Points on a hilly landscape, in no order, each with its height.
A ball rolls from a point to whichever of its 2 nearest points has the largest drop for the distance, and stops where none of them is lower. Distance is the straight distance between rows; heights are no part of it.
j555 height 657: [-12 -56   3 -33  17  35  -6  23  -6 -11  15  33  13  15  57  26  30  -1
 -16 -62  18]
j436 height 694: [ -3 -39  -5  14  31   9 -21  17 -23 -13  14  -5  10  19  21 -10  26   5
  -2  -7  25]
j552 height 266: [ 15   2   6   9   6 -14  26   1 -13  24 -12  16   3 -17 -30   3 -18  12
 -18   5   1]
j54 height 611: [ 12 -10  -6  24  -3  26  35  16  -3 -20   5 -31  -8  18 -10 -14  19   5
  -1   8  -1]
j799 height 433: [ 13  18   5 -36  -9 -40 -10 -20  -2  23 -14  31  20 -43 -26  16 -43  -6
 -21 -20 -15]
j779 height 558: [  8   8  11  -9 -25 -35   8   6   6  11 -23   8  35 -34 -38 -15 -30   5
 -33  -8  -6]
j753 height 304: [  3   1 -25 -21  39 -15 -61  29 -13  15 -18  19  22 -25   7  24 -34 -10
  -6 -43   6]
j294 height 627: [  7  -5  -4  15  39 -39 -38   0 -22  30 -23  19  15 -20  -3  -9 -20   5
   2  -2  17]
j265 height 357: [ 12   4  15  45 -16 -37  18   3  27  12 -23 -25  -5 -19 -41 -20 -19  -6
  15  39 -22]
j737 height 521: [  2  49   0  -5 -16   1  36 -39  -6   0  11 -15 -11  10 -10 -11   4   0
  20  38  -8]
j84 height 90: [ -2 -33  12 -26 -18  39  41  -2   1 -24  26  22   8  31  51  -5  62   5
 -11 -37  25]
j169 height 93: [  0   0   0  -8 -34  50  52   2  14 -41  19 -14 -11  30  42  -9  61   3
  -6  -6  12]
j748 height 741: [  1  18   3 -29  -4  40  47 -26 -12 -13  40   3 -12  28  33  18  37  -1
  11  -3  17]
j711 height 428: [-13  37   7  50 -50  -6  24   1  50   6 -32 -43  -2  -4 -25 -31 -20  -7
  49  45 -33]
j561 height 584: [  8  -2  10  -9  -7 -66 -34 -19  -1   2 -10  -1  44 -47 -26 -17 -32 -19
 -15   0 -17]
j843 height 474: [ -7  36   7   6 -37 -27 -11 -18  22  19 -25   9  -5  -5 -23 -20 -23  10
  -2  32 -20]
j852 height 580: [  8  -1   4  46   1 -56 -35  14  22  17 -32 -11   8 -19 -27 -31 -21  -1
   1  27   1]
j443 height 448: [ -6  13   5  33 -33  -1   7  27  21  23 -42   8  -5  -9 -22 -21 -12  18
 -13  20   1]
j37 height 668: [ -5 -42  -6 -25  16  30 -16  37 -15  -4  -2  31  20   3  41  11  22   2
 -21 -55  27]
j782 height 397: [ -6  18   7  49 -42  12  38  20  37  12 -34 -25 -14  -5 -29 -18 -10   8
  23  31 -14]
j256 height 663: [ 14   0  -8 -36  14 -50 -34   0 -10   2  -5   9  58 -48 -14  10 -44 -19
 -20 -36 -12]
j476 height 349: [ 17   8  13  13 -26 -22  42  -4  22  -5  -3 -27   3 -20 -53  -4 -26  -5
  -6  16 -30]
j273 height 682: [-17 -43  11   6  32   7 -11  -7 -23  -3  16  18   5  20  58   2  57   2
  14 -19  29]
j502 height 262: [ 22   5  -2  39  22 -39  -5   6  19  -4  -2 -18 -30  -7 -29  11 -21  -9
  10  41 -21]
j45 height 572: [ -8  19   0  24 -20   3   8  -3   3   4 -14 -10  -9   8 -17 -26  12   8
   9  26   0]
j203 height 723: [  3  -7   0   2  20  31  47 -14 -25 -22  33 -21   0  22  41   7  44  -9
  18  16  11]
j639 height 735: [ -4  -6  -3  52   5  17  15   9  10 -31   1 -32 -25   7  50  -2  64  -2
  21  25  13]
j402 height 568: [  6  -2   8  26 -10 -59 -29   4  17   7 -27 -16  29 -31 -34 -36 -27 -10
 -10  20  -9]
j34 height 341: [  5  -5 -19   2  38 -17 -63  41  -9  11 -22  22   6 -19  14  16 -21  -2
 -12 -30  19]
j330 height 749: [ -4  32   1 -29 -17  42  47 -21   3 -24  30   2 -25  19  49  26  49  -3
   7   5  13]
j618 height 827: [ -2  36  -9   5 -44  51  49   7  26 -30   4 -41 -15  21   7 -19  30  -1
  13  12  -1]
j574 height 544: [-16   9   1 -37  12  16 -21 -28 -28  34  -2  41  -2  12  12  -4  15  -2
  24 -24  16]
j93 height 591: [  3   3  -5  35 -10  31  49   7  -3 -21  -1 -49  -2  16  -2 -27  32  -6
  28  16   5]
j867 height 776: [ -6   2  -7 -24  19  22 -19  -6 -10  10   9  31 -32   4  10  43  -6   3
   4 -17  -2]
j516 height 859: [  0  24  22  -1 -69 -28   3  10  51   6 -24  -8  17 -29 -41 -15 -40   3
 -33  12 -29]
j453 height 715: [ -1  -4  -9 -20  16  32   9   0 -10 -28  38  -3 -28  24  17  38   7   1
  -2   2  -6]
j111 height 372: [  1   3 -18   3  13 -16 -51  37  -5   9 -29  25   6 -19   0   3 -17   5
 -16 -19  16]
j933 height 681: [  3 -19 -20 -35  27   2 -34  22 -20 -10  13   3  39   0  -3   2 -32  -9
 -18 -41   4]
j69 height 595: [  3 -20  -4  -8   1  35  16  22  -6 -14  14   9 -15  15  10  15  14  12
 -26 -22  12]
j591 height 467: [ -1  -8  -5 -54   2  20  -5   7 -26  11  11  21  38  11  -1 -16  -5  -1
 -13 -50  25]
j23 height 755: [  0 -17  -5 -26  45  -1 -16 -20 -29   6  28   0  13   8  -6  21 -32  -5
   7 -13  -9]
j174 height 234: [ 21  -2   2  20  22 -57 -25  -7  13  -1   2  -1 -20 -22 -29  12 -35 -14
   0  31 -26]
j236 height 622: [ 15 -12  -6  30   0  11  25  25   2 -13  -1 -22 -13   3 -25  -7   1   5
  -7  13  -5]
j312 height 264: [ -1   9  -3 -30   5 -22 -22 -21  -9   2  14  10   6  -7 -28  10 -34  -4
 -12  -8 -15]
j828 height 418: [  1  20  16 -28 -29 -50 -10 -45   8  14  -9  15  19 -34 -28 -13 -32  -4
 -15   8 -21]
j472 height 334: [ -4 -13  -1 -10  41  21   6 -20 -29   8  27  14 -18  15  32  32  12   2
  18   2   6]
j182 height 616: [  2 -34   0  10  11  37  37  15  -6 -32  21  -8 -16  19  40  22  40   8
 -11  -6   5]
j508 height 571: [ -5  24  37  10 -65 -45   2 -43  51  15 -21 -16  14 -31 -25 -29 -32  -6
   3  45 -46]
j371 height 667: [  8 -21  -2  57  24  -8 -17  23   1 -12   0 -33  -6   8  -7 -20  15   4
   8  18  19]
j272 height 757: [-17  21   0  -9 -25  36  29 -11   7 -22  14  11 -35  17  46  16  53   4
   5   8  11]
j929 height 167: [ -9  -9   5  35  27   7  13 -16  -8 -16  12   0 -23  12  67  16  68   0
  21  23  18]
j208 height 233: [  3  -3   6  60   9   3  20   9  -1   6 -21 -11 -24  -2  20  -8  38  13
  20  33  20]
j892 height 665: [  1  -5  -4  45 -14 -17 -16  30  18  -4 -24 -30   4  -6 -32 -38  -9   0
   0  16   1]
j495 height 348: [-17  -3 -13 -20  13   4 -43  12 -19  11 -10  25  15   1   7 -13   7  -1
  -3 -24  22]
j909 height 297: [ -2  11 -14 -57  20  -7 -43   1 -18  18  -5  20  38 -17  -7  12 -33 -18
  -2 -56  -4]
j132 height 610: [ -2  30  -2 -19   7 -25 -23 -46 -13  29 -14  31 -15  -2 -11  -3 -16   6
  17  12 -11]
j76 height 725: [  0  24 -12  42  -7  36  35  16  17 -38  -1 -51 -29   3  31  -1  42 -16
  27  31  -3]
j911 height 710: [ -1  -5  -1   1  13  20  24 -18 -32  -8  25 -13   5  24  14 -13  34   0
  16  16  14]
j375 height 685: [ 13 -15   5  24 -25 -37  -3  40  27 -11 -27 -25  29 -31 -48 -27 -29 -12
 -23   0 -13]
j284 height 439: [ -2 -32  -6 -55  19  31  -9  12 -26   9  18  21  36  15  22   0  -1  -4
  -9 -59  24]
j271 height 530: [ -2  34  11  -4 -50 -21  15 -26  29  -5   1 -23   2  -5 -39 -18 -21   1
  -4  25 -32]
j454 height 608: [  6 -46  -1  -7  12  41  25  21  -5 -31  26   5 -13  20  34  28  22  11
 -25 -20   5]
j412 height 541: [-11  39   8  25 -36  -2  17 -13  20  13 -23 -15  -9   9 -17 -26   1   8
  22  42 -11]
j151 height 299: [ 18   1   5  33   5 -24  20  11   3  19 -20   1 -13 -18 -36   4 -19   9
  -8  25  -5]
j704 height 510: [-18 -10  -4 -37  33  18 -46 -21 -27  30   0  33   2  13  28   4  13 -10
  28 -34  12]
j318 height 514: [  1  28  16 -20 -37 -30  13 -47  13  -6  13 -17  11  -9 -40 -18 -22  -5
  -5  18 -28]
j452 height 718: [ -9 -16  -1  19  -8  29  20   7  -5 -25   7  -9  -9  22  35 -13  59   5
   5   3  19]
j14 height 695: [-11 -19   1   4  23  13   2 -18 -29  -4  19   5   4  25  40  -5  51  -1
  22   4  23]
j380 height 638: [ 17 -21 -10  10  59 -16 -42  19 -13  21  -3  20 -13 -17  11  40 -34   3
  -4 -14   5]
j32 height 691: [ -1 -13 -13  23  28   5 -26   8  -7 -24  20 -15 -27  15  16  19  10  -1
   4  19   1]
j601 height 592: [  7  15  12   7 -19 -60 -13 -39  19  -3  -2 -10  -4 -24 -30 -13 -27 -15
   5  40 -38]
j270 height 516: [  3  41  -4 -19 -42  24  37 -11  22 -14  16 -21 -17  20 -20  -3  -1  11
  -7   9  -5]
j869 height 454: [  8  20   0 -49   9 -26 -15 -22 -10  37 -17  35  29 -38 -19  19 -41  -8
  -9 -42  -9]
j40 height 752: [ 12 -26  -6  48  25  16  14  23  -3 -29  15 -36 -17  13  19   5  25   3
   7  16   7]
j88 height 392: [-14  -6 -10   0  23  -1 -48   5 -17  12  -8  23  -7   7  20  -5  15   7
   9 -10  24]
j370 height 799: [ 10   5 -11  -1  32 -13 -17 -12  -8   3  15  14 -32  -3 -10  39 -30  -2
   4  11 -19]
j621 height 396: [-16 -39   8 -52   7  38 -10  -6 -16  -3  30  29  20  36  48   1  36 -16
  10 -53  25]
j725 height 523: [  2 -13  -7   5  12  -9  -8  12 -23   2  -2  -2  25   3 -17 -21  -4   5
 -10  -5  13]
j990 height 489: [ -6  46   2   3 -57  22  33  -7  34 -10  -1 -37  -4  17 -29 -22  -6   8
   6  20 -18]
j301 height 56: [ -2 -10  10 -20 -18  40  55  -7   7 -37  32   8  -7  31  61  12  66  -2
  -7 -20  13]
j478 height 674: [ 18 -10  -3  -3  46 -50 -35 -12 -10  17   2  16   5 -31 -14  26 -52 -13
  -2  -4 -19]
j907 height 394: [ -1  32  -5  58 -20  24  39  18  27  -6 -30 -33 -39  -5  14   0  24  -3
  38  47  -5]
j699 height 825: [-17  22  -6 -24 -14  -9 -38  -3  -1   9 -15  24   3  -2 -17 -10 -18   4
 -12  -9   0]
j413 height 666: [ 15 -19  -9   4  49 -41 -36  12 -11   4   9   0  15 -20 -13  27 -46 -10
 -14  -6  -8]
j851 height 593: [ -1   7  -3  30   0  -6 -13   7  -2   4 -11  -3 -16   5  -8 -19   9   8
   4  21   9]
j743 height 578: [  7  -8 -12 -10  -2  24   2  28   1 -14  10  13 -21   0  -7  28 -11  14
 -33 -15   1]
j636 height 401: [ 16   5  26 -21 -36 -65  -6 -36  17  17 -19  10  33 -62 -25  -9 -37 -11
 -27   8 -24]
j994 height 672: [  4  23  -7  19  12  -6  15 -16  -8  -3   5  -9 -25   5  -7   6   1  -2
  17  40  -8]
j784 height 488: [ -1  41   3 -24 -24 -11  19 -48   1   3  17  -7   2  11 -28 -14 -11   3
   7  19 -11]
j604 height 265: [-19 -48  10 -36  44  37 -16 -16 -23  13  28  19   9  24  60  36  17 -10
  26 -41   8]
j715 height 818: [-11  15  -7  14 -44  40  21  15  20 -31  -2 -27 -18  24   9 -22  37   5
   6  11   2]
j244 height 434: [ -5 -20  -4  19  48  -9 -52  -6 -20  15  -2  15 -12   5  36   2  19   7
  20  -3  28]
j788 height 853: [ -5  27  14 -18 -55 -27  -7  -2  39   0 -12   4  14 -24 -37  -8 -37   4
 -35   1 -22]
j233 height 549: [  1  28   0  -7 -14  18  42 -21 -12  -7  16 -22   1  21 -10 -16  16   2
  15  20   5]
j599 height 239: [-14 -55  17 -43  34  41  15 -15 -23   9  39  20  17  33  60  36  21  -8
  17 -42  13]
j124 height 652: [ 13 -21  -9  19  50 -21 -43  24  -4   3  11  -1 -12  -7  -4  25 -31  -1
 -10   0   1]
j763 height 367: [-15 -22   2 -29   2  27  -4  -4 -21   0  13  26  11  27  32 -10  39  -3
   3 -31  31]
j231 height 675: [  4  -1 -11  29  20 -11 -35  23  10 -18   7  -7 -32   5  -7  12  -8   2
  -1  19  -5]
j511 height 596: [  6   2  -3  39  13 -34 -38  10   5  15 -25   2  -9  -8 -15 -21 -10   6
   2  22   8]
j697 height 292: [ 23  14  -4  53  19 -25   8  12  19  -3  -4 -23 -44  -3 -14  10  -6  -7
  23  50 -16]
j513 height 538: [  6  24 -10 -14 -30  20  19   3  18 -23  17 -13 -19  15 -31   5 -11   9
 -21   3 -12]
j322 height 669: [  7 -22 -16 -19  25 -21 -30  23 -22  -8   5  -4  45  -8 -12  -9 -30  -9
 -23 -27   8]
j86 height 789: [ -2   4 -13 -16  32  10 -23 -13 -11  -1  23  16 -35   7   4  41 -16   0
  10   1 -14]
j422 height 658: [ -8 -61   9  -5  58  22 -12  11 -25  15  16  15  12   9  55  40  10   4
   3 -36  21]
j588 height 693: [  9  -1   3   1 -35 -40 -18  27  32 -15 -19 -14  21 -34 -42 -16 -37 -10
 -35   2 -20]
j646 height 767: [  0 -12  -4 -35  46 -10 -32 -15 -23  18  15  11  16  -7  -7  31 -45 -13
   4 -28 -13]
j417 height 380: [ 11  -4  32  14 -48 -45  25  -3  33  12 -29 -18  31 -48 -46 -24 -32 -10
 -20  12 -28]
j562 height 360: [ -6  26   0  54 -35  23  47  17  29   1 -32 -38 -22  -3  -6 -18  11   0
  40  38  -7]
j873 height 750: [-13 -32  -2 -40  37  43 -32  10 -11  14  12  28  -5   5  39  53  -3  -8
   4 -55  -1]
j300 height 676: [  3 -14   1  37 -29 -12   7  33  27  -7 -28 -36  18 -12 -46 -39 -19  -3
  -8   2 -10]
j663 height 330: [ 13  18  -9  56  24  -7   0   5  10  -8  -3 -21 -46  -1  12   7  15  -1
  26  49  -2]
j594 height 779: [-20   7  -6  -9 -28  33 -16  10   9 -16   3  19 -24  21  19  -1  31  12
 -11  -5  14]
j13 height 677: [ -5 -34  -8 -12   3  23  -9  35 -15  -5 -13  25  18   6  26  -8  21   9
 -27 -37  29]
j430 height 179: [ 19   9   3  -6  -5  14  50  -4  -8   5  12  -2  -9   3 -26  13  -7  17
 -12   5   0]
j694 height 837: [-13  27  -7 -27 -27 -26 -48   2  15   2 -16  18  10 -14 -24 -11 -34  -3
 -20 -11 -11]
j466 height 303: [-11  -6 -18 -33  23   4 -60  19 -22  16 -12  24  28  -2  18  -7  -3 -12
   4 -42  24]
j638 height 664: [ 14 -10 -11  22  26 -29 -36  25   7  -7   3   0 -19  -9 -17  16 -26  -1
 -11  10  -4]
j117 height 472: [-13 -24  -1  -6  54   6 -54 -17 -27  28   3  27  -6  10  42  16  17  -4
  28 -24  17]
j461 height 731: [ -4 -14   5 -14  20  34  38 -17 -22 -17  39   4  -7  23  49  28  39  -1
  11   1  10]
j986 height 704: [  1   3 -14   5 -18 -31 -40  37  14 -15 -20  -9  21 -16 -29 -24 -28  -9
 -29  -2  -5]
j809 height 713: [  4  17 -10  27  -3  30  33  13   8 -32  11 -25 -40   7  22  23  31  -6
  11  29  -4]
j945 height 209: [ 17  -2   5   8  10 -41   0 -14   7 -14  17 -17  -3 -17 -38  11 -32 -14
  -5  24 -28]
j768 height 524: [  0   5  -3 -37   9 -19 -11  -6 -29  24 -11  20  44 -16 -19 -17 -20  -1
 -10 -29  15]
j261 height 794: [-20   5 -10  -5 -27  17 -26  20   6 -12 -10   5  -5  19   1 -25  19  10
 -10  -1  11]
j612 height 270: [ -6   7   6  46 -14  20  34   8   0   6 -25  -6 -23   2  15 -11  41  15
  16  27  16]
j941 height 309: [ -4  12  -7 -57   4  -9 -30 -14  -9   5  17  11  25  -6 -22  10 -37 -10
 -15 -43 -10]
j109 height 624: [ -1 -40   8  19   9  28  51   7  -3 -38  24  -7  -2  19  58  14  66   4
  -5  -8   9]
j899 height 698: [ -6 -19   2 -20 -25  37   8  20  -3 -14   2  12  10  26  14 -32  36   9
 -20 -27  27]
j274 height 427: [  1  24  -2 -43  -5  25  27 -29  -9   1  34   5 -11  24  -6  15   4   7
   2  -9   8]
j125 height 612: [  4   6  -4  29  26 -39 -44  -4 -11  34 -31  20  -3 -13   1 -20 -10   8
   6  15  20]
j662 height 602: [ 14  14   9  27  -1 -63 -10 -30  25  -2  -4 -20 -16 -18 -28 -11 -22 -18
  20  51 -38]
j648 height 636: [  5  -4  -8  14  -6  -4   1  17   5 -20   5 -18  -4   4 -30  -7 -14   0
 -17   6 -11]
j334 height 728: [ -7 -17  -4  41  -6  32  33  15   9 -43   1 -32 -14  15  49 -12  70  -3
   9   7  11]
j595 height 383: [ 10   3  21  65 -24 -47   9  14  54  23 -42 -33  -6 -24 -35 -30 -27  -8
  36  42 -27]
j225 height 768: [-12  10  -2  -1 -25  33  17   2   6 -11   0  15 -29  16  21   5  37  15
  -3   8  13]
j202 height 609: [ -3   9  -9  43 -15  17  23  12   6 -24  -9 -56  -5  16  -8 -37  22  -6
  34  26  -2]
j891 height 123: [  5 -27   7 -28  -8  42  45   0 -12 -13  23  17   5  29  29   1  38  12
 -17 -31  24]
j100 height 761: [ -8 -13  -3 -34  36  34 -27   2 -13  22   2  40 -22  -3  25  51  -6  -1
   5 -44  -3]
j993 height 417: [ -7 -39  -1 -58  21  41 -16   3 -21  12  17  29  30  24  40   6  14 -16
   5 -68  24]
j295 height 654: [  2 -14 -13 -11  13   6 -15  14  -9 -25  24 -12   2  14 -15   4 -19  -2
 -18  -8  -7]
j611 height 614: [ 15  17   5  32   6 -64 -23 -25  20  17 -22   2 -27 -16 -17 -15 -27  -7
  14  50 -25]
j243 height 634: [  5  27   0   3   8 -36  -6 -37  -3  21 -13  22 -21  -7 -15   0 -21   5
  14  35 -19]
j128 height 555: [  8  -6  14  21  -8 -45   7 -10   4   3 -12 -25  28 -23 -41 -32 -19  -9
  -6  19 -12]
j775 height 286: [-10  18   1 -14  -9  12   3 -13 -15  12   0  21 -10  15  -1  -7  15  14
   1   1  14]
j183 height 810: [-22  19 -11 -17 -29   2 -36   9   4  -2 -13  11  10  12 -16 -30  -6   7
 -15  -4   9]
j751 height 435: [-10  10  -5  24 -26  -7 -22  34  13  15 -44  13   3  -9 -15 -23 -10  15
 -18  12   9]
j613 height 639: [-14 -49  11 -14  12  25  15  -5  -7 -28  34  17   5  27  68  24  55  -2
  -1 -30   7]
j72 height 416: [ 13   9  13 -38 -14 -60 -20 -31   3  17 -20  23  43 -67 -16   7 -43 -13
 -22 -16 -18]
j504 height 632: [-14 -51  13  -1  17  20  36 -10  -4 -34  32   1  10  29  80  21  67  -3
   3 -17   9]
j665 height 808: [-17   8  -6  13 -42  26  -4  21  16 -23  -8 -18  -8  24  -8 -33  18  10
  -5  10   1]
j337 height 370: [  6  28 -10  54  -1  10  20  12  20  -9 -16 -29 -41  -1   9   3  15  -5
  34  51  -5]
j471 height 206: [ -7  12  -2  12  24  11  17 -28 -20  -8  15   5 -27  10  61  18  53  -3
  29  31  12]
j650 height 703: [  8  27 -12  17  12  28  40  -5  -5 -27  18 -20 -35   2  38  28  33  -9
  15  39   2]
j734 height 333: [-11  -3  -1 -31  -6  27   3  -7 -19   4  13  27  -5  19  12  -1  25   6
  -2 -19  19]
j110 height 744: [  5 -11  -8  57  16  13   5  20   7 -30   6 -44 -24  12  26  -5  41   0
  19  25  10]
j762 height 640: [  3   2  -9  -6  26 -37 -42  -1 -22  17 -13  16  23 -21 -12  -8 -25  -4
  -4  -8   4]
j85 height 366: [  0  -3   0 -28  34  27  20 -26 -28  12  31  13 -12  15  14  40  -3   6
  12  -6   1]
j489 height 540: [  9 -13   1  15  15 -30  -6   2 -15   6  -6 -16  24  -9 -31 -28 -12  -1
  -6   6   3]
j558 height 671: [  3 -24 -17 -33  25  17 -24  16 -15 -20  28  -4  15  16  -6  11 -27  -3
 -21 -32  -4]
j209 height 597: [ -7   4 -11 -59  18  29 -36  14 -11  20   1  31  11  -2   9  32 -20 -13
  -4 -65   3]
j44 height 231: [ 10   5   4 -12   6  -9  32 -17 -17  16   7  13   2 -10 -32  14 -25  12
 -14  -2  -3]
j386 height 706: [ -6 -27  -4  18   6  19  -2  19 -11 -18   5  -8  -3  16  18 -11  34   8
  -7  -1  19]
j364 height 175: [ -1  -6  -4  35  21   2  -3  -3 -15   7  -4   7 -26   5  29   2  35  11
  17  22  21]
j528 height 742: [  4 -13  -2 -18  35  -7   1 -18 -34   3  26  -6  21  10 -16  -1 -15  -2
   3  -3   0]
j368 height 687: [  4  22  -7  13  17  11  20 -14 -13  -6  14   0 -35  11  15  22  17   2
  15  33  -1]
j253 height 546: [  0  36  22  11 -55 -16  37 -29  39   4  -9 -32   7 -12 -41 -22 -23  -3
  10  33 -36]
j26 height 300: [-16 -23   4 -23  36  31  -6 -19 -23  -1  33  16 -12  19  50  40  23  -3
  23 -17   8]
j996 height 460: [-12  50   8  25 -60  14  42  -7  38   2 -19 -47  -1   6 -22 -29  -9  -2
  31  35 -26]
j982 height 737: [ -6 -29  -9 -38  23  38 -18  14  -8  -9  25  17  -5  19  22  41 -10   1
 -13 -39   3]
j680 height 126: [ -3 -17   4  44  27   2  -9  -2  -4  -7   2   0 -27   4  51   9  55  10
  18  17  23]
j862 height 581: [  1  10  29  12 -45 -56  -9 -38  36   2 -15 -21  17 -33 -34 -33 -25 -15
   1  40 -39]
j12 height 646: [-14 -64  17 -34  11  29  13   1   2 -19  31  30  14  30  73  30  46  -9
  -9 -59  10]
j529 height 726: [ -4 -12 -10 -37  17  36  -7  -3 -10 -19  40   5 -17  27  22  37   2   0
   0 -22  -5]
j240 height 573: [ -7   2  -7 -58  -6  35 -16   8  -4  13   6  36   0   9   7  18  -2   4
 -13 -56  16]
j910 height 203: [  0 -31   7 -45  25  43  23 -12 -23   6  38  17   7  29  33  27   9   2
   2 -36  17]
j223 height 727: [  2  -3  -1 -13  22   6  22 -24 -36   9  23  -1  14  20  -7  -7   8   5
  11   3   9]
j102 height 485: [  2  20  -3 -52  11   5 -12 -17 -15  39  -8  37  13 -15 -15  22 -27   0
  -6 -47   1]
j506 height 560: [ -2  30  29  24 -64 -33  22 -31  57  11 -19 -28   3 -25 -33 -22 -27  -8
  15  46 -50]
j490 height 117: [ 10  26   5  16 -16  17  55  -4   1   6  -4  -6 -20   2 -19   8   6  15
   1  22  -1]
j671 height 670: [-12 -56  10   0  42  15  -5   0 -27   8  16  19  10  12  61  22  39   6
   5 -28  27]
j559 height 329: [ 13   7   7  29 -14 -18  33   2  10   2 -12 -18  -8 -12 -45  -6 -19   1
  -4  25 -19]
j813 height 391: [ 16  -5  27   1 -38 -57   3 -13  24  10 -23  -6  36 -59 -35 -15 -34 -14
 -24  13 -23]
j629 height 402: [ -3   4 -11   8  -6  -5 -29  44   1   9 -35  22   5 -15  -4 -10 -11  12
 -28  -8  19]
j563 height 680: [  9 -32  -2  33  40  -5 -20  13 -20  -6   8 -21   5  10   6 -16  10   5
   2   5  20]
j758 height 513: [-13  41  12  28 -51 -12   9  -7  37  17 -32 -11  -6   3 -22 -27 -17   7
  13  44 -23]
j848 height 574: [  4  29  -3  15 -21  25  58 -11  -4 -14   3 -43   3  13 -10 -26  21  -6
  25  23   2]
j289 height 423: [ -6   9  10  44 -43   6  21  29  32  18 -41 -13  -6  -8 -32 -24 -12  13
   3  21  -8]
j356 height 547: [  7  10  -1 -23 -12 -30  -6   6  -9  11 -17  12  44 -28 -25 -18 -29   1
 -30 -20   4]
j623 height 864: [ -6  25  16  15 -69  -7  16  13  56   7 -29 -19   7 -12 -42 -22 -33   6
 -18  16 -29]
j216 height 650: [  3  -8  -3  61  -1  -9 -14  23  14  -9 -18 -39  -8   4 -18 -36   8   3
  18  22   8]
j293 height 455: [ -3  38   0 -44 -14   5  12 -41  -3   5  28   4  -5  16 -20   4  -7   5
   3  -7  -2]
j956 height 599: [  7 -20 -12 -15  26  15  -4  31 -14   4   5  24  -4  -9   0  38 -22   9
 -28 -28   6]
j675 height 395: [  6   9   0 -36  17  18  25 -29 -21  12  31  16 -10  11  -7  34 -12   9
  -1 -11   0]
j541 height 404: [ -9  18  19  56 -48 -32  14   5  62  16 -38 -39   3 -13 -25 -35 -27  -9
  43  47 -42]
j15 height 637: [ -3 -38  -7  -9  52  18 -25  14 -28  17   6  19   8  -3  30  32  -6   3
  -3 -34  18]
j900 height 497: [  1  -7  -5 -27   2   2   2   7 -27   7   1  14  31   4 -14 -17 -10   5
 -21 -25  18]
j790 height 520: [ -5  29   1 -52 -17  10  -3 -14   0  37 -14  41   4  -7 -17   9 -20  15
 -16 -36  12]
j936 height 545: [ -6  24  -2 -52 -24  23  -1  -6   3  23   1  34  -4   8  -6   7  -6  16
 -21 -41  18]
j887 height 39: [  5  41   9  14 -33  14  63 -13  10  10 -11 -20 -11  -1 -28 -10   2  10
  13  29  -7]
j7 height 224: [ -7  -4   1  13  10  10   4  -9 -18  14  -4  22 -18   6  17   3  29  14
   8  13  17]
j930 height 168: [  8 -42   5 -47  12  46  31   0 -19  -4  33  18  19  30  28  10  10   6
 -14 -48  23]
j672 height 655: [  5  22  -8  19  13 -23  -7 -19  -3   8  -3   7 -28   2 -11   7  -9   3
  15  38 -14]
j981 height 577: [ 15  -4   9   9  -5 -72 -39   9  20  -2 -20  -7  33 -49 -27 -16 -35 -18
 -21   9 -13]
j833 height 618: [  4 -21 -10  -9  43   6 -25  20 -22  17  -2  24  -4 -13  11  36 -20   5
 -10 -26  11]
j398 height 559: [  6  13  -8 -20 -15  14   7  13  11  -7   8   8 -21   5 -24  17 -17  12
 -26  -8  -7]
j676 height 368: [ 12  -2  27  22 -51 -29  40  -3  41   1 -18 -31  14 -32 -53 -19 -32  -7
  -3  17 -37]
j49 height 318: [-11  16   3  41 -39  32  40  12  16   4 -31 -24 -11   9  -2 -29  27  12
  21  25   8]
j570 height 705: [  0 -15 -13   4  17  26  -2  11  -7 -30  29 -14 -23  21  14  24   9   1
  -6   9  -4]
j392 height 689: [  1 -21  -7 -18 -12  31   3  33  -8 -13  -2  17  18  18  11 -22  19   9
 -36 -37  24]
j501 height 247: [ -5   6 -23 -44  29  -1 -52  22 -25  18 -20  22  43 -16  11  10 -20 -18
   3 -58  10]
j830 height 846: [ -7  26   4 -26 -46 -42 -35  -2  26   2 -22  12  26 -32 -25 -13 -38  -7
 -30  -2 -21]
j524 height 579: [ -8  22   0 -34  13  -2 -19 -34 -19  34  -9  36  -4   1  -4   2 -10   2
  13 -12   3]
j190 height 629: [ -2  12  -5  60 -15  -2   6  14  25 -12 -22 -52 -14   5 -18 -32   6  -8
  44  39  -7]
j693 height 656: [ 12  -5 -11 -17  26 -45 -35  11 -19   4  -9   2  53 -33 -13  -1 -34 -13
 -18 -27   1]
j89 height 230: [ 10   0   4 -10   2 -36  -5 -16   1  -7  15  -9  10 -20 -40   5 -35  -8
 -16   4 -24]
j902 height 440: [ -4  24   9 -12 -19 -35 -12 -25   4  18 -16  16   9 -18 -30 -11 -29   4
  -9  11 -17]

Where does a ball stop that starts at each point below?
j45 => j887
j990 => j887
j867 => j887
j243 => j501
j293 => j301
j13 => j887
j110 => j216
j591 => j680
j478 => j402

Write out the way that a ball takes from each point below.
j413 => j124 j380 j833 j956 j743 j398 j513 j270 j990 j996 j711 j541 j595 j265 j559 j151 j552 j44 j430 j490 j887
j671 => j422 j15 j833 j956 j743 j398 j513 j270 j990 j996 j711 j541 j595 j265 j559 j151 j552 j44 j430 j490 j887
j851 => j45 j412 j758 j843 j902 j828 j636 j813 j417 j676 j476 j559 j151 j552 j44 j430 j490 j887
j650 => j368 j994 j672 j243 j132 j524 j574 j704 j117 j244 j88 j495 j466 j501
j370 => j672 j243 j132 j524 j574 j704 j117 j244 j88 j495 j466 j501
